A landscape with many peaks, sampled at points; each row gives a point and its height.
From any point a climber steps to the highest of the 2 points nearest to it. It stops when none of these is higher. Distance is the straight distance between rows; heights are no part of it.
vabod h=3.99: 10 -16 -11 -18 -5 2 19 -4 -2 7 8 -4 -30 -6 -19 20 -19 -10 -18 -3 19 -5 -8 2 -3 24 6 -8 22 4 7 -17 12 -4 -16 -3 3 28 2 -21 -12 4 27 -14 9 16 2 30 -5
veg h=6.39: -21 8 2 -12 -20 9 -28 -20 -11 -1 -10 -6 -27 9 -47 -7 2 23 -13 -19 8 -29 -13 -14 13 -13 -4 6 14 10 23 -38 4 12 11 -10 -19 4 16 20 -7 -25 4 23 2 14 -5 18 9
Domir h=5.49: 4 13 -7 19 -25 -12 6 -1 -10 -4 16 0 23 -14 -1 -13 8 14 -2 17 1 -7 18 0 -7 -12 -27 13 27 -37 2 7 7 10 19 -18 -5 -27 -12 2 18 22 9 12 17 17 -24 8 15
migo h=4.48: -1 19 -2 1 -20 -17 -28 2 -8 -33 18 -21 31 1 -24 -9 -6 2 -9 7 -4 -3 -9 -33 1 -38 2 9 -6 -21 1 23 -25 -15 11 -11 -3 -50 7 46 39 -29 -14 27 11 -18 -22 26 15
deti h=6.66: 9 -20 -20 25 -19 1 6 -9 -12 18 -6 11 25 -7 22 -21 7 21 1 16 23 -2 24 34 -5 13 -16 11 36 -42 9 -12 30 31 8 -23 -9 -15 -9 -30 0 46 25 11 -6 40 -26 -30 -9
Gugod h=5.28: -34 12 6 2 57 12 53 9 8 -13 30 5 23 -5 43 18 22 -32 14 5 -39 5 40 24 25 12 -21 -14 -19 -2 -23 37 9 12 -3 -1 -1 22 -32 -48 -38 22 -8 -43 -15 -5 31 -12 -2
Gapan h=3.42: 2 23 22 27 9 4 -15 -4 -22 33 27 38 -6 -25 -5 -27 46 32 42 1 -25 -20 12 17 9 30 -53 14 43 3 8 -39 14 11 26 2 -23 30 -10 -18 0 8 -12 -4 -2 35 27 -45 5
Fek h=5.31: 16 -8 12 8 26 -6 -5 31 9 16 -39 30 -8 -9 60 -13 -18 -10 2 18 27 20 12 15 -21 3 14 -23 -40 1 -24 29 0 -3 -17 23 30 -6 22 12 -25 26 -13 -6 -17 -27 10 -27 -20
Risi h=7.00: -45 31 1 -6 0 16 25 -38 20 -51 19 -57 34 53 -11 13 41 -13 3 -33 -58 7 5 -17 50 -34 12 21 -29 6 14 10 -11 11 15 -22 -28 -15 -37 -21 7 -16 -13 6 -12 3 -6 -15 9
ladub h=3.64: 0 28 11 11 -23 -6 -50 19 -14 3 -21 21 6 -6 1 -21 -12 15 -14 6 14 -10 11 -22 -19 -43 -9 -13 -21 -28 -10 15 -8 -2 11 14 13 -56 18 63 10 -15 -9 24 4 -22 -12 19 5
vab h=2.21: 39 -16 11 13 1 -10 -39 15 -24 15 33 38 20 -50 -24 -30 2 22 27 31 13 -24 -7 1 -14 9 -43 20 38 -1 -7 -31 9 -16 17 0 -3 16 27 46 42 -20 -26 21 13 -2 8 -13 -1
Bita h=4.09: 11 20 31 23 45 -25 -5 43 -1 8 11 30 15 -25 42 -15 17 -10 35 21 -22 16 23 -9 -17 -1 -25 -11 -36 9 -35 35 -24 -18 7 34 12 -18 3 31 16 -1 -37 -13 1 -39 31 -21 1
Potu h=0.91: 32 -18 1 -4 -23 -11 -12 -33 -10 26 26 6 -20 -20 -41 -19 33 12 40 -5 3 2 -33 3 3 29 -1 24 45 22 37 -70 23 9 9 -6 -38 46 -11 -16 27 6 9 7 3 44 28 -47 0
goben h=6.80: -22 -11 -24 1 -24 22 2 3 -21 -12 4 -3 23 9 24 -8 -39 9 -44 20 35 -19 42 16 -2 -12 -11 1 18 -55 -1 27 20 23 -4 -38 21 -21 14 1 -28 21 22 16 8 -1 -54 20 -10
sumeb h=0.51: 38 27 8 37 -30 -41 -18 22 3 37 -2 17 8 -31 -13 -12 30 25 34 8 -11 11 -29 -18 -30 -16 -10 5 16 -9 10 -6 -9 -20 25 31 1 -37 -24 17 49 8 5 11 21 18 3 -3 28
rolo h=2.69: 9 26 16 23 -41 -11 -45 -3 7 16 -55 5 -11 12 -4 -25 20 28 0 -14 10 8 -18 -17 -21 -38 22 -11 -15 -12 15 -5 -5 6 15 15 6 -63 -3 34 9 -2 0 27 -3 7 -10 -14 14
Kesi h=5.30: -1 -6 -8 0 -18 0 -20 -8 -6 -31 -1 -14 25 8 -1 -12 -23 7 -25 18 22 -3 5 -8 7 -30 6 10 -5 -23 -9 22 -8 5 3 -26 7 -38 21 32 14 -8 -9 23 -5 -19 -32 15 -3
gom h=1.18: 32 -6 17 8 13 -15 -47 -14 12 3 -13 -7 8 -4 -21 -32 33 -10 41 -5 -8 32 -60 -33 6 9 35 19 -25 59 6 -43 -33 -24 7 19 -22 15 15 34 55 -36 -41 17 -10 -43 34 -46 16
kipe h=4.03: 10 23 7 37 -7 -13 2 11 -16 30 29 28 -2 -22 -11 -9 51 30 39 -6 -32 -14 13 11 -9 23 -54 9 53 -11 9 -28 17 6 28 11 -19 11 -33 -23 12 17 15 -6 16 52 22 -15 17
sivab h=2.31: -20 59 21 21 7 -13 3 33 -4 16 -7 25 -18 1 15 -2 28 9 12 -18 -34 -3 24 -20 -14 -25 -24 -16 -23 -13 -1 21 -4 0 26 38 9 -22 -23 12 -14 -1 6 -7 17 10 15 22 21
gam h=1.84: 31 -5 13 -5 -4 -6 -31 -3 13 31 -31 3 -27 -5 -22 -9 10 1 23 -23 10 20 -54 -15 -11 13 39 -5 -18 57 18 -42 -12 -18 -6 25 -8 21 24 5 16 -7 -11 11 -6 -12 26 -28 2
suzot h=2.23: 23 -32 -4 -10 25 -7 4 14 -6 -16 30 9 15 -38 -5 -3 -36 -18 -6 40 25 -16 6 6 -10 14 -19 4 11 6 -24 1 -6 -14 -12 -12 14 30 29 15 18 -2 -14 -8 7 -26 2 15 -16
suzol h=5.97: -16 -14 -12 -5 -15 20 -13 -7 -8 -30 -15 -13 22 21 26 -7 -36 4 -42 12 30 -4 21 12 12 -23 10 3 -11 -28 -7 28 -1 13 -8 -33 18 -31 26 20 -20 6 -4 23 -8 -17 -40 7 -16
zav h=5.56: -20 6 3 -4 23 15 31 5 10 2 -10 1 -16 18 15 24 13 -9 -5 -25 -13 9 17 20 16 16 1 -18 -11 11 -2 13 10 14 -8 9 0 16 -22 -41 -36 15 18 -27 -12 9 16 1 2
nov h=4.28: -17 -2 -13 2 -26 23 -4 8 1 28 -67 5 -53 32 22 8 3 32 -28 -44 23 2 0 16 0 6 25 -25 2 -19 25 -2 25 34 -7 19 15 -5 -12 -14 -60 13 42 -2 -7 27 -18 7 -5
Sibed h=2.19: 6 23 20 9 9 -9 -15 37 -15 19 15 36 -7 -28 -4 -10 -3 17 8 12 -5 -28 21 -8 -18 -7 -36 -13 11 -9 -19 0 -3 -14 14 24 11 1 11 30 8 -12 -4 0 18 -8 7 25 4
medi h=4.78: -13 10 6 7 21 3 24 6 -5 15 12 15 -7 -6 16 -1 28 3 15 -7 -15 -5 21 19 10 26 -23 -7 14 4 -8 -4 10 13 3 2 -12 28 -18 -34 -18 19 10 -22 -4 14 25 -15 4
riz h=4.80: -19 -17 -2 -17 -5 31 -8 7 -1 24 -48 10 -56 30 16 8 -15 16 -30 -33 30 -2 -3 15 6 11 26 -26 -15 5 9 -4 16 24 -13 5 19 16 19 -4 -63 8 16 -2 -16 7 -3 7 -19
rukit h=1.68: 26 -26 -12 -10 2 -4 -3 10 14 -19 -6 -17 19 -14 3 3 -48 -23 -22 26 31 15 -16 -12 -20 -8 25 -3 -17 2 -22 24 -30 -29 -19 -1 24 -15 23 23 21 -7 -15 2 1 -40 -16 21 -12
novek h=3.14: 34 -4 15 -13 8 -13 -36 31 -18 15 14 37 -17 -50 -43 -2 -22 10 14 20 6 -30 -15 -20 -20 -2 -30 2 19 23 -8 -29 -9 -34 7 20 7 18 31 58 28 -41 -12 12 24 -21 23 38 8
supib h=6.04: 0 -22 -4 3 8 16 -12 14 2 13 -53 28 -14 13 58 -16 -13 8 -18 11 36 10 17 27 -8 4 19 -22 -29 -17 -15 19 14 23 -15 9 31 -10 20 1 -47 30 4 2 -20 -7 -11 -35 -24
muset h=4.68: 14 8 22 18 35 -16 -11 30 7 3 -15 27 15 -21 56 -16 0 -15 20 30 5 19 24 4 -19 0 -6 -12 -42 2 -32 36 -13 -4 -7 22 19 -15 17 23 -2 15 -29 -5 -10 -40 22 -30 -12
Gipep h=1.95: 25 -45 -8 -9 26 -2 8 11 5 -10 4 0 14 -27 13 2 -51 -32 -14 39 38 2 -5 7 -15 16 13 -1 -7 7 -32 20 -9 -19 -25 -8 22 16 36 3 10 9 -17 -11 -3 -40 -6 11 -27
fip h=5.34: -19 -20 2 -15 15 21 3 4 3 2 -41 8 -28 23 33 4 -20 2 -21 -7 26 1 13 19 5 12 18 -25 -24 9 -13 13 7 15 -21 4 21 10 24 -5 -54 11 -1 -3 -19 -11 -5 -3 -19
Ler h=0.96: 30 19 -4 13 -18 -30 10 22 24 24 -23 -7 -12 -4 4 16 -12 -4 3 0 1 32 -30 -21 -38 -18 28 -12 -16 -6 2 37 -34 -27 -3 42 26 -49 -25 3 28 11 10 -13 20 -15 -3 24 16
Zofi h=3.78: 37 -21 -3 -26 -15 -6 -38 6 -17 22 6 26 -22 -41 -50 -9 -35 11 2 21 35 -25 -27 -14 -24 2 -8 2 31 14 13 -45 12 -22 -3 6 3 26 35 49 26 -34 3 17 14 1 10 28 1
Zugi h=6.31: -36 10 -14 -2 5 19 43 -4 12 -5 -5 -21 -1 29 26 31 21 -9 -9 -32 -27 15 28 19 27 13 5 -9 0 0 7 16 20 24 0 2 -13 12 -44 -52 -40 16 36 -30 -13 20 6 0 -4
mugo h=4.39: -15 12 13 -5 50 -1 49 10 15 -18 40 -3 11 -10 7 29 14 -43 16 2 -48 3 11 5 12 19 -16 -11 -15 27 -24 21 -3 -13 -8 7 -1 31 -23 -31 -8 -1 -16 -43 -3 -10 31 12 5
Vabig h=4.06: -36 47 24 -2 7 3 10 0 6 15 -8 -2 -34 27 -15 23 40 8 9 -57 -42 -7 0 -17 8 -11 -1 -18 -18 22 22 -5 -4 12 17 23 -16 -1 -23 -17 -23 -20 10 -9 7 19 15 22 15
Vuk h=3.55: 25 -25 -25 -20 -21 -6 21 -9 3 -9 12 -18 -7 -9 -32 16 -29 -11 -21 10 23 -1 -21 -3 -12 15 18 9 32 -5 21 -10 7 -11 -13 -16 -7 15 0 -14 14 7 26 -5 13 18 -11 29 2
rig h=1.73: -21 35 -1 3 -19 6 11 25 -1 12 -10 0 -23 11 7 19 -13 7 -29 -21 -2 -12 16 -17 -14 -23 3 -15 -8 -26 7 27 0 -1 3 16 23 -30 -12 1 -30 4 26 -10 15 2 -21 54 13
Refik h=3.88: 15 -8 12 -3 49 -22 25 15 21 -5 10 -8 10 -18 15 13 -14 -46 18 12 -17 18 -16 -8 -9 11 13 -15 -32 40 -32 23 -27 -36 -18 25 16 18 6 -1 15 -9 -31 -28 -3 -45 26 6 -6
folod h=1.50: 52 -38 -13 18 -22 -13 -13 -13 -9 31 12 21 21 -40 -18 -34 -3 14 30 34 34 -1 -13 21 -19 23 -16 32 55 -12 20 -45 28 6 -2 -18 -14 12 12 -8 38 25 7 15 3 38 -7 -40 -13
fumi h=3.47: -24 36 22 -8 17 -3 18 -2 19 13 -22 -10 -40 27 -23 32 27 -19 7 -54 -39 12 -24 -23 5 -6 26 -17 -32 51 17 -2 -23 -10 -3 30 -15 5 -18 -19 -14 -29 6 -22 10 -5 34 20 17
Tutez h=1.40: 41 -26 -15 -10 -21 -16 -14 -1 16 -10 -27 -19 4 -15 -16 -1 -32 -2 -8 19 23 27 -50 -16 -25 -11 45 3 -11 9 0 7 -34 -33 -14 5 7 -21 10 21 42 -12 -9 11 10 -20 -12 17 4
tak h=5.48: -30 35 7 -6 -27 8 -17 -18 -11 -4 0 -16 -24 26 -42 8 13 20 -15 -35 -12 -25 -10 -23 7 -25 7 1 6 -3 32 -19 -2 12 20 -1 -15 -14 -4 10 -3 -28 14 12 14 22 -13 30 19
liveg h=5.35: -30 -10 -8 8 32 17 35 -14 4 -24 3 -7 43 19 51 -10 19 -13 6 10 -14 18 42 36 35 7 -1 3 -17 -16 -13 27 8 28 -1 -27 -9 5 -20 -45 -22 34 -16 -11 -33 -2 6 -51 -12
tekir h=2.77: -13 -20 -26 -8 -24 17 21 -37 6 -16 -5 -35 2 35 -3 19 14 8 -17 -20 4 11 3 22 29 6 25 10 15 -7 22 -6 18 31 -4 -30 -22 7 -22 -45 -14 17 29 1 -13 30 -16 -19 -9
purut h=3.50: -1 -40 -23 -25 1 17 24 -16 6 -12 2 -21 -20 16 -9 29 -26 -20 -23 -7 22 -1 -8 24 11 34 20 -6 11 11 5 -7 18 10 -30 -19 0 46 4 -35 -30 9 20 -16 -13 9 -4 10 -18
mitog h=3.77: 24 -2 -21 -9 -29 -20 8 3 2 -24 27 -23 34 -20 -25 3 -30 -13 -11 27 10 8 -21 -21 -14 -23 20 20 12 -26 -4 25 -22 -25 2 -13 5 -33 2 25 49 -16 1 14 23 -12 -24 39 12
dol h=1.75: -17 1 -6 -36 3 18 20 -6 17 -28 -10 -34 -25 23 -24 42 -33 -29 -39 -18 -7 -2 -23 -17 5 -3 36 -10 -21 23 5 7 -17 -22 -27 -6 8 10 13 -2 -21 -34 9 -15 5 -10 -9 46 -4
moz h=2.04: -38 -2 -10 -30 17 27 26 1 24 -47 7 -38 3 32 12 37 -39 -37 -40 -11 -14 5 -3 -6 11 -12 32 -3 -33 5 -12 33 -15 -14 -36 -12 29 -8 14 -4 -28 -23 -7 -11 2 -29 -21 37 -7
paz h=1.99: -28 50 16 7 -2 3 2 37 -6 27 -12 19 -41 8 1 14 2 9 -10 -28 -15 -17 16 -23 -19 -22 -13 -26 -13 -12 5 13 -1 -3 12 40 15 -16 -13 12 -26 -8 23 -5 20 7 7 50 16
luto h=2.67: -22 -14 -21 -7 -23 15 17 -50 -2 -42 22 -42 34 38 -19 5 14 3 -15 -7 -14 -3 9 4 44 -11 2 31 13 -21 18 -3 10 26 6 -53 -33 5 -17 -27 5 3 3 16 -14 19 -27 -21 -4
gek h=3.25: 21 -1 -13 -11 6 -30 7 7 16 -34 34 -35 34 -16 -29 12 -26 -26 3 22 -10 14 -33 -35 -11 -11 13 13 -3 -6 -14 20 -39 -42 -3 2 3 -25 -10 29 58 -33 -20 -1 20 -29 -15 39 18
tifa h=1.54: 20 8 27 7 13 -8 -40 -8 10 22 -31 3 -24 5 -12 -20 30 -1 30 -27 -6 23 -53 -27 -3 10 37 -3 -34 65 18 -39 -25 -17 2 30 -13 15 18 15 24 -30 -27 13 -6 -29 34 -41 12
mog h=5.19: -20 9 -13 0 -17 11 26 -10 27 -37 -19 -44 20 40 25 24 -5 -11 -24 -15 -24 32 -3 -8 6 -38 42 8 -36 -12 10 52 -19 -5 -14 -5 18 -44 -21 -12 2 -4 7 -1 7 -5 -29 9 0
bodoz h=4.65: 11 14 -1 33 -9 -15 14 16 -17 17 35 15 20 -22 2 -12 26 16 23 10 -21 -11 20 12 -13 11 -49 11 45 -33 1 -3 9 8 26 -5 -16 -1 -34 -25 22 26 20 -4 18 36 -1 0 17
Gefuv h=2.74: -8 7 -5 -17 20 -16 32 1 20 -46 47 -39 39 0 -9 30 -23 -45 -3 14 -30 8 -10 -30 3 -13 10 9 -17 -1 -21 37 -27 -35 -12 -4 15 -20 -7 7 29 -25 -20 -11 16 -28 -13 45 8
lag h=2.64: 42 -3 22 10 10 -18 -42 27 -17 18 25 37 6 -46 -34 -17 4 17 35 20 -1 -19 -18 -11 -18 7 -32 10 26 25 -12 -33 -12 -26 15 24 4 21 24 48 37 -38 -24 12 17 -20 22 -3 4
Zata h=2.93: -1 9 18 12 6 7 -20 1 -35 26 35 37 -4 -33 -18 -26 19 34 30 12 -5 -39 20 16 8 22 -67 13 44 -1 -3 -37 13 7 17 -4 -14 34 12 4 2 0 -21 10 3 22 16 -28 -7
Venar h=3.82: -2 20 8 12 -16 -5 -14 -9 -5 25 -13 10 -24 0 -11 -9 30 26 15 -27 3 -6 -2 3 1 6 -2 -1 16 2 18 -34 16 16 18 10 -13 10 -12 -17 -4 16 14 8 -2 32 7 -15 11
tubo h=4.82: -39 -2 -15 14 12 14 26 -18 -8 -8 -1 -5 41 19 59 -14 19 16 0 5 -13 10 58 42 35 -1 -21 6 -3 -33 -6 22 22 43 9 -33 -14 -7 -24 -45 -36 41 -3 -5 -26 16 -4 -45 -12
sikug h=4.50: 9 -2 6 -7 -3 2 -3 4 0 25 -9 8 -38 -3 -19 8 -2 7 -3 -21 15 -10 -10 2 -8 22 3 -16 8 16 12 -24 15 0 -2 11 -6 26 3 -10 -13 1 18 -8 3 12 12 14 -1
tetu h=1.16: 33 -5 -15 -1 -27 -21 5 10 22 13 -32 -14 -11 -7 -4 13 -30 -3 -11 1 14 28 -39 -9 -33 -8 41 -8 -3 -4 7 21 -25 -30 -12 19 25 -29 -10 1 22 8 16 -7 14 -9 -12 26 7
Nubi h=1.83: 25 22 25 20 -4 -9 -41 44 -26 34 -6 58 1 -38 14 -26 -7 24 18 26 19 -20 21 -6 -33 -20 -48 -16 10 -20 -26 -3 10 -10 14 30 29 -18 19 58 3 -2 -4 8 10 -10 0 7 3
datu h=1.46: -54 25 -2 -10 -8 22 7 7 2 -17 -15 -16 -16 35 13 17 -3 -2 -26 -32 -11 -10 21 -7 17 -24 12 -7 -21 -15 7 23 3 16 1 0 13 -18 -8 0 -42 -13 12 2 0 -3 -17 29 4
Memu h=4.63: -31 55 12 7 -23 1 6 4 0 16 -12 -10 -34 30 -28 21 39 15 -4 -58 -36 -11 -4 -25 5 -19 -3 -11 3 2 35 -10 2 13 25 19 -20 -23 -34 -10 -6 -14 27 0 19 33 1 35 31
vup h=2.33: -28 6 -6 -20 27 1 40 13 26 -35 29 -25 12 11 20 37 -29 -47 -20 5 -29 8 5 -12 0 -10 17 -6 -39 5 -24 46 -18 -23 -23 7 25 -14 -5 -12 -11 -15 -8 -25 6 -31 -13 42 -2
Gep h=3.51: -2 -17 -7 -3 5 -3 0 -21 -14 -26 32 -10 37 -7 -9 -18 -4 -9 3 24 3 -16 12 5 19 1 -23 22 15 -9 -11 -3 0 6 8 -36 -15 10 11 0 24 3 -21 14 -8 -7 -10 -19 -9
nulo h=2.88: 8 -17 1 -1 -1 5 -11 -19 -31 13 39 18 3 -25 -29 -19 6 21 17 18 12 -35 10 21 10 27 -51 22 47 -2 9 -42 27 14 11 -27 -27 44 11 -6 6 2 -11 7 -2 28 7 -23 -12
Perok h=5.57: -5 -9 -18 -2 -13 9 25 -5 19 -20 -12 -28 10 27 23 20 -9 -2 -25 -9 -1 21 -3 6 5 -10 29 3 -7 -13 5 28 -6 1 -6 -8 20 -22 -15 -28 -7 16 25 -5 1 4 -21 11 -7
denar h=4.49: 11 -7 8 -13 -16 6 -42 1 -25 32 0 40 -35 -28 -44 -9 -11 30 7 3 34 -40 -10 -3 -15 7 -27 -2 35 5 11 -53 24 -4 10 12 -5 31 35 30 -2 -22 9 15 11 21 8 14 -1
pamo h=1.51: -5 -6 0 -37 13 9 7 -1 9 -8 -7 -17 -36 8 -36 32 -34 -31 -22 -19 -1 -8 -25 -21 4 14 28 -17 -12 40 2 -13 -13 -25 -30 6 0 36 22 2 -14 -33 3 -16 6 -12 12 47 2
bep h=6.10: -29 0 2 0 43 5 41 -5 23 -29 14 -7 36 8 52 8 21 -30 12 8 -38 27 34 28 25 -2 2 0 -34 -3 -24 40 0 8 0 -11 -2 3 -27 -43 -18 21 -12 -27 -17 -13 15 -31 -10
Nena h=4.27: -28 -9 -11 13 0 19 -5 -27 -22 0 -6 5 39 20 42 -39 12 28 -5 18 13 -3 49 41 25 -3 -27 20 8 -42 -4 2 23 45 15 -40 -13 -8 8 -18 -23 37 -16 19 -36 9 -21 -60 -19
Tifos h=3.79: -26 -21 -9 2 5 18 -15 -41 -28 4 17 10 22 5 14 -36 9 28 4 25 21 -23 38 35 31 17 -48 28 25 -23 -3 -24 23 32 9 -44 -24 22 18 -17 -14 20 -25 20 -31 11 -14 -56 -17
pimiv h=3.12: 39 -34 -26 -33 -13 -16 26 -18 5 -25 39 -31 7 -17 -41 13 -40 -32 -8 28 8 4 -31 -12 -11 17 18 22 29 2 14 -12 4 -28 -15 -24 -9 26 0 1 37 -11 11 -13 19 11 -7 25 -1
Luz h=1.24: 35 -32 -7 12 -22 -10 -9 -11 -10 37 13 24 -19 -27 -18 -15 16 16 27 10 24 1 -18 24 -16 39 -12 20 56 -4 27 -60 37 9 -4 -6 -21 33 -2 -23 13 28 25 6 3 52 11 -38 -11
Zakik h=5.87: -38 16 -10 -6 -7 17 31 -26 27 -51 -6 -55 29 48 15 27 16 -8 -18 -29 -48 24 2 -12 32 -40 35 17 -33 -6 11 36 -10 6 -2 -20 2 -41 -30 -19 -3 -10 1 7 -4 2 -19 -6 4
tib h=3.15: 13 19 15 9 -22 -9 -49 13 -3 17 -46 14 -19 0 -8 -15 -6 16 -5 -9 16 0 -18 -26 -24 -29 14 -16 -27 7 2 -3 -17 -11 4 25 9 -37 21 59 13 -22 -3 19 -2 -16 -2 8 8
vig h=3.02: -7 -20 -22 -8 -22 3 1 -48 -13 -39 33 -37 39 15 -26 -14 -3 6 -15 16 10 -13 7 -2 30 -14 -5 36 21 -24 12 -12 11 13 9 -57 -27 -1 7 -2 25 -2 -7 29 -6 10 -28 -13 1
zefuz h=5.29: 6 0 5 -13 -27 6 -35 -2 -9 33 -30 21 -54 -6 -31 -4 -12 30 -11 -18 32 -23 -19 -4 -14 3 0 -16 14 15 22 -42 11 1 3 13 1 9 24 18 -15 -16 15 16 5 18 -4 21 2
fakep h=5.20: -5 -13 4 1 42 -3 25 -5 25 -24 -1 -11 23 8 39 3 8 -32 11 11 -21 32 7 14 18 7 17 -6 -38 25 -22 32 -16 3 -17 -3 2 9 -2 -23 -2 14 -29 -13 -27 -27 23 -29 -8
Fibi h=2.61: 34 -36 -8 -20 5 -12 3 -3 -11 -14 39 -3 13 -38 -36 -9 -35 -16 1 38 15 -15 -16 -10 -13 11 -8 15 28 12 -7 -15 -1 -25 -4 -14 -6 31 24 25 36 -24 -12 2 16 -5 2 23 -7
zoto h=7.77: -19 -16 -27 9 -19 14 10 -13 -17 -8 3 -6 15 18 19 -9 -16 15 -29 14 22 -6 36 28 13 3 -10 7 28 -49 4 9 28 36 5 -36 -3 -8 -3 -24 -23 35 26 12 -10 19 -42 -4 -8
pidib h=6.22: -18 -20 -29 -16 -8 22 47 -6 18 -31 -4 -37 13 28 22 39 -17 -14 -34 -12 -4 15 8 15 13 3 27 -1 1 -20 3 26 9 4 -23 -19 17 -5 -18 -43 -32 12 33 -16 -2 7 -29 17 -10
goliz h=0.71: 39 22 4 33 -37 -38 -15 24 10 36 -23 12 -6 -19 -2 -10 15 19 20 4 1 19 -28 -19 -43 -23 6 -13 -2 -14 7 14 -17 -20 17 36 14 -57 -28 20 38 14 11 5 19 3 -1 12 24
rir h=2.20: 21 -32 -2 -21 -3 6 -14 -18 11 12 -33 -11 -34 11 -16 7 -7 -8 -1 -16 19 18 -43 -6 -2 25 52 -9 -10 50 18 -31 -11 -9 -21 8 -6 34 19 -15 -3 -2 1 -5 -11 -2 20 -18 -5
Liva h=3.81: 4 -2 13 -8 59 -13 39 8 21 -14 39 -9 5 -19 -7 28 6 -48 24 10 -37 5 -8 -3 1 25 -6 -11 -18 42 -36 15 -18 -28 -18 17 3 43 -16 -19 8 -8 -24 -37 3 -28 37 9 0
pena h=6.13: 15 -20 -13 17 -18 6 -6 0 -4 32 -18 26 -3 -10 26 -23 -10 22 -4 12 39 -5 19 31 -14 20 -20 -1 33 -36 1 -17 33 19 0 -6 2 4 5 -20 -15 43 24 8 -10 35 -20 -25 -13
miges h=2.58: -7 -11 14 -25 27 16 -13 -18 11 5 -28 -6 -38 25 -17 15 5 -16 -2 -35 5 6 -29 -2 13 18 39 -21 -31 60 5 -20 -14 0 -21 8 -4 39 16 -14 -28 -18 -9 -13 -19 -12 30 -12 -4
Gema h=2.75: -14 60 17 30 -9 -16 -11 40 -13 9 -5 29 -2 0 23 -15 25 9 9 2 -26 -1 36 -27 -27 -46 -29 -13 -32 -41 -13 38 -12 5 27 29 17 -69 -26 47 1 8 2 4 17 -6 0 14 20
duf h=3.41: 2 35 37 31 45 -18 -16 36 -10 17 21 40 12 -29 23 -26 42 6 51 13 -37 -1 13 -4 -1 9 -42 -7 -15 20 -21 7 -14 -9 18 32 1 7 -1 29 13 -11 -44 -8 3 -20 52 -33 12
popu h=3.01: -25 14 25 -6 29 10 14 -5 19 7 -32 -4 -31 29 5 21 23 -17 1 -40 -26 16 -13 -7 14 6 32 -21 -43 54 12 -1 -16 4 -10 23 -9 17 -8 -23 -29 -14 -9 -21 -13 -9 36 -9 3
Rudul h=6.92: 15 -24 -14 18 -19 8 -12 8 -3 21 -40 26 -3 -1 45 -16 -24 16 -18 15 48 3 18 29 -24 4 2 -6 12 -45 -13 6 28 19 -8 2 27 -19 10 -2 -28 48 20 7 -11 10 -36 -20 -20
dekef h=4.05: -20 -7 3 -7 16 6 8 -15 -13 -12 26 5 12 -5 -2 -9 6 -3 1 12 -3 -15 27 13 21 18 -24 2 10 2 -13 -5 12 19 4 -20 -9 30 7 -15 -12 5 -14 -1 -11 -1 3 -11 -9
fupo h=3.10: -5 -51 -34 -27 -9 25 30 -39 3 -30 8 -36 2 35 1 31 -6 -10 -26 -4 14 7 -4 30 29 30 26 10 22 -1 17 -10 25 25 -29 -41 -20 39 -19 -53 -19 14 27 -16 -20 22 -11 -21 -23
viv h=4.58: 0 -22 1 -5 40 -4 25 -5 24 -35 6 -24 26 9 32 12 -16 -47 7 18 -12 29 -8 -2 12 3 27 -5 -42 24 -33 41 -26 -20 -22 0 14 1 8 -9 4 -4 -36 -13 -19 -41 9 -11 -9
Neni h=3.20: -18 49 17 12 -8 -1 -32 34 -17 -3 -5 26 -3 7 18 -8 -7 6 -7 5 -7 -13 33 -24 -20 -44 -24 -18 -32 -33 -17 33 -12 0 8 20 20 -60 5 68 -11 -11 -3 9 10 -26 -9 27 11
zefu h=7.25: -39 -7 -30 -17 3 32 56 -13 19 -31 -7 -35 15 44 34 49 11 -22 -20 -29 -32 25 21 28 35 4 26 -3 -9 -4 4 29 19 20 -13 -14 -5 4 -44 -62 -37 13 31 -25 -13 13 -10 -3 -10
Luva h=0.84: 27 3 18 13 4 -29 -33 -14 8 -8 10 -21 18 0 -34 -33 45 -6 45 -5 -23 23 -50 -38 12 1 21 20 -15 39 3 -26 -36 -23 23 12 -29 -2 -2 38 68 -42 -35 20 2 -28 18 -29 26
tifi h=3.76: -10 6 -2 3 -25 14 -12 -15 -1 27 -45 4 -36 27 7 -1 25 33 -3 -33 12 3 2 21 6 10 14 -4 11 -5 24 -23 26 31 8 7 -14 -1 -11 -26 -33 23 31 5 -12 35 -5 -19 2
Nelog h=1.79: 50 -32 -7 10 -22 -17 -33 -9 -12 16 13 25 37 -45 -18 -36 -10 15 23 43 37 -8 -13 6 -19 3 -19 27 42 -19 4 -30 18 -8 13 -15 -7 -4 17 29 49 3 -10 30 7 11 -12 -26 -13
fisa h=3.27: -13 -20 2 -12 5 14 -9 -43 -36 -2 48 6 17 -12 -25 -24 14 18 10 23 3 -33 19 23 33 25 -60 34 44 -3 2 -39 24 26 7 -43 -37 47 16 -4 5 0 -24 12 -16 14 1 -43 -10
Latun h=2.59: 5 14 20 -2 10 -8 -19 21 -5 15 2 20 -23 -15 -25 3 -8 4 1 -8 -4 -23 -7 -23 -14 -4 -17 -13 -9 25 -11 -14 -17 -20 3 19 3 5 21 34 9 -29 -6 3 16 -16 14 35 8

For each start below, name the point where the climber stops.
tifi: supib
Luz: zefuz
Sibed: zefuz
fisa: bep
dol: zoto
Luva: veg
vig: zefu
gom: veg
popu: veg
paz: ladub
migo: zoto
